Points on a hilly landscape, in no order, each with its height.
A ball rolls from a point to whichever of its 2 nearest points has the largest drop for the distance, and stops where none of them is lower. Distance is the straight distance between rows; heights are no part of it.
(409) h=698: 4; -9; 0; 19; -8; 57; 39; 32; -12; -2; 9; 36; 10; 68; 14; -47; -3; 6; 20; 8; -1; 38; -5; 3; 2; 6; -11; 19; -11; -41; 47; 18; -13; -16; -53; -59
(505) h=735: 36; -52; -52; -2; -38; -3; 36; -17; -52; 28; 7; 47; -20; 26; 16; -34; -19; -39; -49; -42; -70; -70; 6; 7; -23; 68; -18; -48; -12; -17; 27; -5; -9; -21; 4; 7
(914) h=545: -1; -26; -3; -7; -2; 3; 22; -4; -35; 21; 24; 18; -47; 13; 3; -7; 26; -40; -53; 9; -10; -4; -30; -22; -25; 10; 18; -7; -16; -91; -63; 30; 5; 10; 19; -33
(895) h=654: 20; -33; 1; -10; -18; 56; -19; 35; -27; -43; -24; -26; -38; -25; -25; 6; 27; -2; -15; 27; 48; 28; 7; 3; 25; 16; -29; 19; 15; -27; 13; -16; 5; 1; 0; 53
(376) h=490: -41; -26; -2; -18; -7; -45; 54; -24; 3; 0; 6; 32; -46; 16; 4; -16; 27; -5; -51; -3; -18; -45; -26; -3; -45; 6; 51; -17; -22; -43; -50; 23; -20; 19; 25; -57
(56) h=301: 11; -45; 30; 5; 10; -5; 9; 28; 24; 4; -34; 5; 20; 5; -15; -15; 1; -5; -2; 15; 10; -26; 15; -15; 16; -9; -7; 24; -13; 15; 21; -12; 45; -15; -10; 6
(526) h=574: 2; 13; -2; -9; 13; -21; -33; 11; -4; -30; -50; -42; -40; -39; -15; 52; 14; -3; -47; 0; 32; 0; 49; 0; 20; -22; -15; 46; -20; -21; -27; -19; 4; -15; 22; 9
(733) h=520: -43; -1; 36; 38; 29; -19; -26; 34; 16; -21; -26; -26; -50; -20; 46; 29; 24; 2; -54; -1; 11; 6; 45; -10; 5; -11; -40; 47; -41; -19; -38; -12; -10; -3; -9; -25
(921) h=516: -25; 5; 45; -28; -26; 28; 0; 60; 33; -47; 18; -10; 10; 30; -25; -22; 24; -4; 36; 39; 58; 38; -43; -11; 38; 49; 34; -2; 36; 30; 42; 12; -3; 11; -19; 19
(507) h=387: 16; 26; -31; -14; 13; 22; -27; 24; -14; -39; 12; -4; -54; 9; 41; 11; 1; -12; -14; -11; -28; -1; 37; -37; 21; 20; -51; 41; -15; -36; -21; -10; -9; -48; 2; 9
(1089) h=567: -1; -47; 47; -8; -8; 8; 15; 7; 45; -11; -14; 1; -46; -58; -68; -7; -8; 19; -41; 2; 17; -20; 43; 7; 25; 18; 50; 24; 17; -64; 24; -11; 7; 18; 14; 13
(844) h=766: 23; -41; 1; 73; 21; 22; -26; 42; -3; 20; -10; -30; 41; -12; -3; -6; 10; 12; 58; 32; 33; 38; 14; 14; 32; -52; -16; 9; -10; 63; 27; -22; -9; -23; 0; 36
(119) h=617: -10; 52; -16; -26; 6; 8; -2; 45; 27; -16; 12; -34; -29; -38; -15; 23; -22; 8; 9; 4; 20; 54; 11; -15; 8; 5; 20; 41; 16; -47; 1; 24; 37; 39; 36; -2
(860) h=697: 9; -48; -13; 11; -57; 39; 9; 66; -21; 3; 5; -18; 11; -5; 5; -23; 13; -28; 23; 12; 45; 43; -5; 7; 15; 27; -29; 8; 28; 4; 56; -6; 1; 15; -8; 38
(251) h=815: 46; -71; -21; 36; 4; 6; -11; 4; -48; 33; -36; 0; 36; 5; 13; -4; 11; -11; 20; -21; 8; -21; 17; 27; -9; -50; -44; -5; -36; 76; 0; 15; 29; -5; -17; 23
(135) h=530: 69; -26; -77; 8; 13; 21; 30; 4; -3; -8; -59; 12; 7; -5; -64; 6; -23; 44; 5; -7; -41; 10; 34; -32; 40; 25; -10; 17; 19; -16; 21; 5; 39; -36; 56; -9
(274) h=729: 23; -40; -47; 33; -42; 45; -5; 70; -23; 10; 4; -15; 24; 1; 16; -18; 5; -6; 58; 0; 27; 61; 22; 6; 25; -19; -24; 23; 0; 49; 65; 19; -8; -17; -2; 9
(37) h=775: 0; 16; 72; 5; 13; -7; -65; 28; 22; -29; -5; -22; 25; -21; 6; 7; -32; 11; 6; 20; 47; -3; 36; -2; 58; -85; 9; 41; 8; 2; 30; 3; -17; -41; -26; 42
(57) h=467: -2; 30; -10; 3; -18; -17; 17; -21; -50; 37; -5; 5; 49; 37; 53; 31; -18; -24; 33; -15; 4; 11; -20; -9; -27; -55; -15; -12; 17; -20; -1; 10; 13; -36; -15; -32
(660) h=731: 14; 25; 49; -3; -6; 12; 1; 3; 18; 23; 27; 15; 57; -24; -14; 9; -43; 9; 22; -3; 14; 26; -9; -2; 8; -54; 23; 8; 36; -33; 23; 32; 18; 1; -15; 6
(136) h=140: -21; 47; -19; 9; 39; 9; -22; -78; 11; -1; 23; 20; -11; 12; -33; 15; 29; 51; 21; 29; -14; 15; -47; 2; -14; 27; 32; -29; 10; 31; -51; -28; -5; 20; -10; -4
(448) h=421: -13; 57; -28; -8; 19; 20; -42; -19; -25; -33; 6; -24; -21; 53; 27; 21; 46; 15; 60; 34; 32; 38; -47; 9; 12; 14; -22; 12; 1; 46; -43; -10; 5; -13; -42; -4
(1064) h=464: -12; 38; -7; 31; 46; -28; 21; 11; 45; 9; -11; -18; 46; -10; -33; 1; -8; 41; 6; 7; -18; 10; 5; -13; -1; -7; 4; 0; -26; 28; -7; -9; 16; 31; 33; -11
(657) h=642: -16; 3; 3; 10; 1; 25; 45; -18; -17; 45; 60; 50; 48; 33; -6; -47; -12; -10; 22; 3; -13; -2; -65; 4; -42; 28; 32; -40; 21; -51; 22; -10; 1; 30; -28; -16
(753) h=597: -3; -88; 36; 23; -11; 30; 17; 26; 29; -20; 9; 16; -47; -61; -49; -26; -15; 33; -11; 19; 5; 1; 2; -14; 14; -23; 42; 28; 20; -67; 16; 5; -28; -8; 48; 7
(686) h=394: -13; 36; 20; 20; 16; -46; -19; -23; -2; 6; -9; -35; -1; -22; -41; 26; 36; -2; -65; 25; -2; -1; -7; 8; -1; 26; 20; -40; -26; 41; -60; -25; -38; 38; 32; 11
(749) h=334: -6; 18; 30; -10; 14; -15; -23; -7; -41; 44; 7; -33; -13; -9; 13; 30; 23; -42; 10; 19; 43; 24; -34; -7; -11; -17; 7; -14; 18; -21; -65; -2; 42; 17; -4; 31
(545) h=139: -25; -22; -19; -1; -66; -24; 53; 52; 40; 3; -19; -12; 13; -28; -36; -14; 2; 14; -12; -21; 37; 31; -10; 29; -18; 5; 6; -1; 20; 10; 52; 25; 6; 57; 35; -5
(333) h=599: 6; 94; -13; -27; 21; 13; -49; -30; 19; -73; 12; -19; -39; 12; -20; 26; -11; 38; 36; 23; -6; 14; 12; 3; 49; 26; 1; 29; 29; 20; 16; -24; -28; -38; -25; 11
(458) h=527: 25; 81; -11; -10; 20; 0; -33; -24; -20; -32; -30; -16; 7; 47; 13; 35; 19; 12; 33; 15; 13; 13; 14; 3; 28; 8; -31; 26; 6; 34; 7; -35; 6; -54; -58; -2
(508) h=517: -14; 57; -33; 5; 30; 8; 20; -21; 44; 5; -11; 20; 12; 3; -30; 12; -4; 43; -7; -21; -27; 37; 4; 11; -31; 26; 3; 11; -7; -12; 1; -3; 30; 55; 10; -29
(498) h=228: -34; 1; 12; -8; -7; -34; 10; -12; -9; 39; 12; -2; 13; 16; 32; 2; 19; -39; 9; -9; 15; -12; -35; 8; -40; 12; -14; -34; -1; 23; -23; -10; 16; 30; -30; 21
(63) h=480: -21; 21; -7; -2; -1; -52; 45; -86; -33; 49; -19; -7; 38; 4; 5; 22; -4; -24; 6; -27; -16; -26; -18; 15; -34; 9; 29; -77; 66; 17; 11; -62; -29; 6; 20; -22
(1063) h=412: 7; 4; -24; 13; 27; -46; 30; 26; 42; 44; -45; -18; 55; -23; -27; 3; 6; 4; -13; -8; -5; -16; 20; -17; -10; 19; -14; -7; -28; 27; -12; -25; 71; 50; 41; 12
(737) h=154: -3; -49; 36; 29; -33; 23; -15; -9; 3; -6; 32; 18; 21; 5; -1; -20; -3; 25; 59; 16; 23; 22; -24; 37; 2; -80; 18; 3; 12; 64; 23; 37; -40; -24; -37; 2
(680) h=523: -18; 18; -7; -15; -14; -62; 40; -67; -55; 34; -33; -14; 30; 36; 35; 30; -8; -41; 19; -25; 2; -27; -12; 3; -32; -41; 20; -41; 52; -15; -2; -28; -4; -32; 16; -66
(815) h=310: -43; 10; 53; -9; -20; 22; -30; 8; -5; -46; 31; -1; -51; -13; 38; 11; 2; 23; 7; 6; 22; 28; -20; 10; 3; -61; 15; 31; -13; -12; -23; 49; -35; -14; -33; -26
(812) h=340: -6; 1; -51; 11; 10; -49; -20; -43; 5; 3; 2; -9; 6; -8; 20; -3; -7; 17; 18; -27; -53; -50; -4; 23; -12; -4; -19; -48; -19; 109; -22; -22; -22; -5; 33; 5
(544) h=461: -49; 15; 41; -41; -58; 16; -24; 52; 29; -59; 48; -17; -26; -2; 10; -11; 9; -28; 39; 43; 56; 49; -37; -7; 44; 18; 33; -8; 56; -14; 39; 21; -27; -3; -2; 13
(146) h=506: -1; 6; 27; -18; 37; 3; 6; 44; 34; -26; -24; -30; -10; -19; -95; 4; 29; 11; -54; 7; 34; 7; 5; 11; 16; 54; 30; 18; -33; 13; -9; 25; 40; 78; 28; 9
(705) h=601: 23; 6; -6; -14; 22; -24; 4; -20; -21; 41; 2; -21; -15; 4; -3; 27; 22; -61; -74; 21; -9; -3; -5; -22; -9; 45; 29; -24; -28; -78; -81; -12; 38; 24; 42; -4
(1072) h=444: -23; -7; -4; -9; 0; -53; 46; -60; 31; 40; -36; 19; 19; -26; -13; 7; -20; 8; 3; -40; -38; -48; 14; 20; -30; 12; 30; -51; 32; 18; 20; -30; 11; 17; 28; -17
(298) h=124: -22; -13; -5; -10; -50; -53; -12; 9; 9; -11; 26; -31; -37; -24; 62; -5; -28; -8; 37; -20; -3; -19; 25; -14; 19; -54; 12; 3; 43; 8; 11; 8; -56; -55; 32; -14
(748) h=359: 29; -19; -13; -4; 8; -7; 21; 55; 24; 7; -28; -16; 21; -8; -22; -14; 3; -11; -30; -9; 6; -24; 26; -15; 15; 29; -26; 23; -29; 2; 2; -1; 64; 27; 12; 35
(1055) h=628: -7; 33; -46; -42; 14; 26; 5; -18; -1; 0; 14; 30; -29; 48; 22; -13; 11; -6; 12; -8; -28; 6; -31; -14; -14; 57; -20; 1; -5; -35; -26; -8; 25; 3; -28; -18
(279) h=644: -8; -23; -28; 2; 39; -21; 0; -28; 1; 48; -15; 17; 6; 1; 31; -10; 18; -43; -47; 16; -39; -32; -24; -20; -31; 47; 10; -36; -43; -34; -94; -13; 49; 33; 33; -1
(454) h=794: 36; -104; -8; 60; 5; 26; -23; 3; -36; 21; -41; -6; 16; -5; 11; -8; 15; 7; 44; 8; 19; -8; 29; 13; 17; -63; -20; 23; -15; 64; 18; -8; -9; -55; -9; 18
(1002) h=529: 0; 45; -73; 20; 18; -19; 9; 26; 26; -19; 12; -23; 46; 14; -13; -21; -26; 44; 51; 3; -25; 31; 1; -19; 10; -22; 4; 6; -5; 46; 4; -2; 7; -13; 57; -36
(321) h=45: -49; 4; -21; -1; -51; -27; 42; 50; 73; 26; -11; 4; 18; 0; 21; -23; -4; 9; 23; -39; 20; 8; 9; 22; -34; 51; -16; -11; -5; 43; 57; -8; 38; 65; -8; 4
(414) h=653: -15; 15; -41; 18; 11; 23; 34; 35; 23; -31; 0; 36; 1; 74; 32; -37; 1; 27; 27; -2; -27; 27; 7; -17; -6; 7; -19; 28; -33; -10; 31; 18; -18; -30; -11; -89
(296) h=339: 20; 37; 32; 2; 10; -34; -27; -31; -35; 11; -5; -22; 10; 0; -46; 24; 45; -18; -42; 28; 31; -20; -8; 21; 3; 19; 19; -37; 16; 38; -34; -42; -43; 11; -6; 45
(763) h=205: -15; 8; -14; -28; -40; -59; 25; 5; 5; -12; 27; -6; 10; 11; 21; -16; -19; -10; -1; -18; -11; -27; 2; -12; -9; -33; 23; -19; 4; 34; 34; 18; -45; -15; 15; -30
(16) h=807: 14; -61; -2; 82; 9; 45; 16; -21; -31; 63; -27; 53; -7; -4; 39; -13; 27; -14; -33; -9; -21; 11; 18; 11; -39; 32; -34; -17; -26; -53; -37; -16; -1; 6; -14; -18
(275) h=135: -63; 25; 1; 2; -5; -40; 33; 17; 38; 28; 0; 7; 21; 18; 42; -12; 13; -16; 14; -28; -11; -11; 5; 13; -39; 42; -25; -25; -24; 51; 17; -33; 10; 45; -7; 2
(807) h=396: 0; -4; -48; -5; -2; -37; 7; -61; 17; 6; -47; -1; -9; -7; -21; 17; 9; 33; 30; -19; -36; -30; -9; 13; -2; 5; 1; -31; 16; 75; -18; -18; 30; -2; 30; -5
(900) h=393: 28; 57; -19; -26; -7; -3; 33; -34; -69; 18; -11; 4; 75; 54; -19; 22; 0; -15; -7; -10; 25; 4; -21; 9; -26; -14; -8; -18; 6; -2; 37; 17; 11; 6; -28; -20
(969) h=600: 54; -40; -13; 22; 2; 25; 44; -33; -24; 26; -14; 35; 84; -7; -48; -13; -56; 52; 19; -36; -42; -9; -1; 21; -4; -49; 14; -26; 18; 17; 44; 31; 3; -10; 23; -38
(280) h=487: -2; 23; -15; -33; -2; 19; -51; 3; 19; 8; -8; -18; -41; -32; 32; 30; -8; 0; 32; -23; 21; 3; 0; 9; 0; 2; -33; 35; 2; -3; -37; 10; 93; 21; -15; 44
(1074) h=453: 3; -4; 2; 17; 29; 5; -17; 6; 26; -38; -25; -7; -21; -17; -58; 7; 43; 36; -72; 24; -2; 8; 11; 6; 17; 49; -9; 4; -26; 24; -30; -13; -31; 43; 26; 4
(477) h=460: -32; 10; 19; 5; 13; 14; -28; 51; 23; -23; 13; -18; -51; -8; 66; 9; -5; -17; -6; 1; -4; 23; 27; -23; 18; 12; -35; 42; -10; -31; -13; -10; -22; -12; -14; 2
(126) h=696: 12; 65; 21; 2; 22; 35; -25; 0; 45; 1; 47; 3; 46; -29; -2; -12; -62; 31; 62; 24; -17; 38; 2; -18; 32; -24; 13; 18; 31; -31; 24; 13; 15; -9; -12; 12
(176) h=652: 1; 42; -12; -28; 12; 17; -26; -6; 54; -32; 38; -2; -15; -14; -12; -15; -27; 28; 70; 10; -25; 9; 3; -17; 31; 23; 18; 9; 40; 19; 18; -6; 4; -20; -2; 33
(340) h=217: -37; -19; 36; 27; -24; -40; 41; 43; 8; 17; -44; -34; 16; -13; -63; 3; 47; -2; -46; -7; 62; 23; -8; 13; -23; 0; 21; -9; -5; 34; 10; 12; 8; 51; 18; -6
(30) h=338: 52; 62; 12; -10; 15; -4; 14; -59; -68; 22; 10; 10; 80; 37; -34; 28; 2; -17; -60; 2; 4; -13; -10; 17; -33; 8; -12; -27; -21; -6; 6; -6; -28; 6; -26; -3
(1068) h=573: 13; 64; -56; -22; 44; 41; 1; -9; 14; -13; -1; 27; -13; 31; -8; 6; -15; 25; -4; -10; -44; 29; -10; -9; -8; 39; -8; 20; -17; -60; -19; 17; 35; 15; 5; -27
(6) h=558: -31; 2; 23; -38; -12; 23; 11; 33; 14; -31; 39; 10; 13; 49; -19; -25; 14; 3; 13; 9; 27; 11; -54; 3; -3; 26; 21; -11; 9; 35; 19; 40; -2; 35; -38; 8
(691) h=827: 31; -41; 40; 37; 18; 21; 6; -14; -31; 46; -18; 26; 18; -17; 20; 12; 11; -25; -43; -3; -7; -18; 21; 2; -21; -3; -32; 4; -30; -44; -35; -7; 11; -5; -35; 10
(670) h=274: -52; 51; -15; -8; 41; 20; 0; -37; 3; -16; 20; 5; -34; 69; -4; 10; 59; 29; 32; 40; 19; 54; -74; -7; -16; 55; 21; -10; 18; 19; -50; -10; 2; 24; -30; -26
(195) h=684: -8; -2; -39; -3; 21; 14; 37; -31; -17; 34; 56; 50; 40; 33; 34; -50; -16; -21; 0; -19; -60; -37; -40; -2; -46; 47; -16; -59; -29; -6; 22; -11; -14; 30; 7; -4
(187) h=592: -6; 33; -33; 41; 23; -10; 14; 16; 25; -26; -9; -5; 44; 47; 23; -17; -17; 24; 57; 20; -30; 18; 18; -28; 14; -33; -4; 26; -26; 45; 32; 2; -10; -51; 1; -64
(261) h=206: 25; -9; -32; -8; -21; -37; -27; 18; -7; -3; -13; -34; -28; -13; 39; 12; -33; -12; 26; -21; -21; -23; 45; -29; 38; -35; -11; 18; 26; 14; 8; -23; -27; -69; 40; 19
(244) h=713: 13; -2; -67; -24; -14; -30; 46; -21; -28; 18; 30; 32; 16; 25; 25; -28; -30; -32; -50; -51; -73; -57; -3; -3; -45; 50; -27; -59; -27; -13; 39; 7; -27; 15; 38; -5
(79) h=645: -11; -45; 30; 13; -13; -11; 3; 6; 16; -17; 69; 13; -37; -32; 16; -34; -5; -8; -42; -8; -49; -43; 11; -20; -14; 14; 6; -12; -13; -27; -14; -6; -93; -6; 11; 8
(359) h=230: 28; -45; 30; -21; -18; 27; 9; 3; -9; 15; -32; 11; 8; 4; -33; -9; 2; -11; 16; 18; 37; -17; -16; -8; 14; -13; 17; 27; 26; -39; 16; -1; 61; -28; -36; 8
(920) h=623: -7; -89; 42; 30; -15; 12; 11; 25; 33; -18; 45; 26; -29; -45; -11; -47; -22; 20; -19; 3; -22; -23; 12; -1; 0; -15; 26; 5; 0; -24; 23; 10; -76; -3; 11; 15
(1070) h=252: -11; 53; -53; -10; 37; -27; -43; -72; -7; -18; 40; 1; 13; 8; -6; 12; 5; 37; 17; 16; -46; -31; -41; 4; -5; -4; 15; -39; -16; 67; -62; -14; -31; -13; 21; 0
(803) h=848: 40; 3; 23; -4; 4; 14; -17; -23; -54; 16; -20; 10; 17; 14; 25; 26; 20; -28; -45; -10; 26; -10; 9; 24; -18; -14; -56; 8; -28; -3; -20; 9; 21; -2; -61; 18
(827) h=229: -59; -30; 65; 4; -38; 14; -19; 7; 29; -40; 19; 12; -18; -3; -1; -6; 6; 34; 27; 9; 47; 27; -33; 27; 1; -65; 35; 2; 9; 38; 6; 61; -31; -10; -33; -20
(722) h=783: -3; -80; -4; 44; -17; 21; 12; -34; -15; 27; -26; 44; -51; 12; 32; -27; 49; -26; -57; -18; -34; -26; 27; 33; -33; 69; -34; -26; -35; -3; -15; -33; -39; 4; -21; 0
(442) h=275: 45; 26; 42; -11; 17; -10; 2; -50; -61; 44; 10; 7; 34; 11; -39; 21; 21; -52; -55; 22; 27; -22; -18; 17; -9; 31; 10; -44; 16; -29; -26; -27; -17; 18; -34; 44
(277) h=614: 30; 5; -20; -28; -9; 2; -28; 18; -47; -54; -48; -53; -45; -34; -44; 34; 30; -5; -42; 19; 57; 16; 20; 8; 25; 9; -25; 38; 6; -9; 0; -20; -14; 13; 28; 42
(744) h=679: -17; 54; 37; -40; 30; 40; -63; 68; 30; -62; 11; -39; -29; -48; 1; 24; -29; -6; 27; 27; 51; 62; 8; -2; 53; -5; 13; 57; -1; -45; -3; 29; 48; 38; 22; 26
(331) h=389: -30; -4; 24; -35; -62; 26; -33; 12; 4; -58; 18; -15; -73; -23; 31; 20; 11; -3; 6; 14; 38; 38; -10; 17; 16; -10; 10; 26; 49; -22; 16; 17; -43; -6; -21; 7
(1046) h=473: 61; 16; -49; -11; 15; 22; -19; 20; 4; -36; -14; -3; -4; -5; -26; 8; -20; 33; -15; 6; -37; -2; 34; -43; 40; -2; -19; 38; -18; -23; 2; 16; 11; -37; 43; -2
(547) h=761: 5; -4; 101; 20; 2; -1; -29; 16; 5; 7; 19; -1; 37; -17; -15; -3; -43; 6; 12; 27; 33; -7; 6; -13; 28; -93; 45; 3; 15; -9; 23; 19; -29; -49; -11; 11
(147) h=224: 7; -71; 40; 27; -38; -20; 3; 13; -26; 5; 18; -10; 35; -3; 15; -22; 2; -24; 12; 7; 25; -22; 5; 19; 4; -62; 20; -17; 12; 55; 41; 8; -72; -34; -18; 20
(944) h=598: -12; 6; 45; -16; 26; 46; 23; -9; -7; -3; 52; 37; 21; 39; -34; -33; 14; -6; -16; 18; 4; 10; -62; -4; -13; 37; 24; -23; 1; -12; -2; 28; -9; 42; -56; 1
(842) h=685: -25; -5; -48; -12; 40; 6; -8; -20; 14; 31; -18; 43; -43; 40; 54; -15; 17; -20; -4; 5; -46; -22; -17; -18; -35; 52; -24; -20; -42; -45; -83; -7; 58; 19; 5; -19
(822) h=624: 24; -26; 18; 17; 5; 16; 31; -67; 11; 30; 8; 54; 38; -44; -19; -14; -58; 46; -3; -36; -71; -47; 3; 24; -25; -38; 18; -32; 4; -11; 27; 28; -7; -1; 11; -13
(418) h=265: 33; -43; -5; 9; -49; -32; 23; 5; -48; 13; -1; -13; 38; 5; 19; -12; -20; -35; 2; -30; -8; -30; 35; 4; 6; -44; 0; -24; 17; 45; 66; -12; -64; -51; 12; -9
(53) h=416: -3; -17; 33; -12; 22; 23; -47; 13; -11; 26; -8; -20; -35; -29; 28; 18; 16; -32; 24; 8; 43; 6; -15; 1; -1; -22; -24; 18; 1; -32; -62; 10; 76; 17; -28; 43
(652) h=388: -38; -1; 48; -33; -27; -21; 8; -22; 15; -12; 33; 21; -40; -7; 29; 5; -22; -7; 1; -10; 10; -23; -17; 1; -20; -52; 42; 10; 6; -48; -12; 50; -3; -16; -33; -45
(889) h=298: 35; 57; -21; -9; 13; -21; -51; 5; -41; -15; 18; -26; -21; -10; 50; 34; -24; -22; -15; -12; -30; -12; 54; -29; 29; -15; -49; 11; -7; -13; -7; -21; -55; -60; 11; 24
(1082) h=569: 50; -47; -39; 18; -5; 6; 31; -19; -13; 3; -41; 14; 36; 12; -44; -21; -29; 31; 35; -17; -44; -18; 22; -14; 32; -8; 9; -6; 31; 36; 40; -16; 2; -56; 27; -20
(555) h=541: 5; -17; 10; -27; 15; -21; 6; 4; 54; -7; -19; -24; -29; -57; -93; 11; -8; 12; -56; -2; 3; -23; 41; 0; 11; 35; 47; 20; -15; -19; 6; -8; 39; 53; 40; 26
(179) h=438: -22; 26; 20; -50; 4; -18; 15; -32; 14; -30; 37; 29; -40; 24; 21; -4; -18; -3; -29; -16; -42; -48; -13; -10; -36; -10; 18; 7; -23; -31; -29; 39; -12; 4; -16; -40
(245) h=554: -25; 46; -46; -4; -17; -1; -35; 16; 22; -2; -25; -31; -62; -46; 30; 34; -17; 10; 28; -24; 2; 44; 32; -3; 7; 0; -26; 42; 9; -22; -22; 3; 57; -3; 31; 1
(857) h=736: -17; 28; 50; -33; 16; 19; -73; 39; 46; -51; -10; -39; -25; -37; 31; 31; -22; -7; 23; 35; 44; 19; 32; -14; 71; -26; 5; 58; 22; -45; 17; -17; 21; -29; -6; 41
(536) h=834: 40; -26; 24; 12; -11; 25; -11; 4; -32; 17; -22; 0; 45; -14; 14; 16; -5; 7; -14; -30; 28; -9; 15; 42; -21; -39; -54; 16; -40; 43; 18; 28; 37; 18; -46; 31
(707) h=760: 4; -53; -20; 31; -38; -15; 23; -18; -30; 40; 4; 11; -33; 4; 35; -19; 12; -37; 0; -28; -35; -24; 14; 0; -16; 31; -18; -28; 0; 16; 5; -35; -42; -14; -7; 4

Where does a ball stop that starts at each point below?
(6): (737)
(733): (298)
(691): (737)
(176): (136)
(63): (136)
(842): (359)
(187): (359)
(857): (321)
(79): (442)
(536): (298)
(279): (737)
(822): (136)
(969): (298)

Call two points neighbours if one is among the 2 nearest of the other. Go from one point of each pair to the other, from neighbour to neighbour, staying as low as possible. Name the highest point that can't be avoided.
(136) and (321): (680)
(442) and (321): (146)
(136) and (737): (822)
(298) and (737): (418)
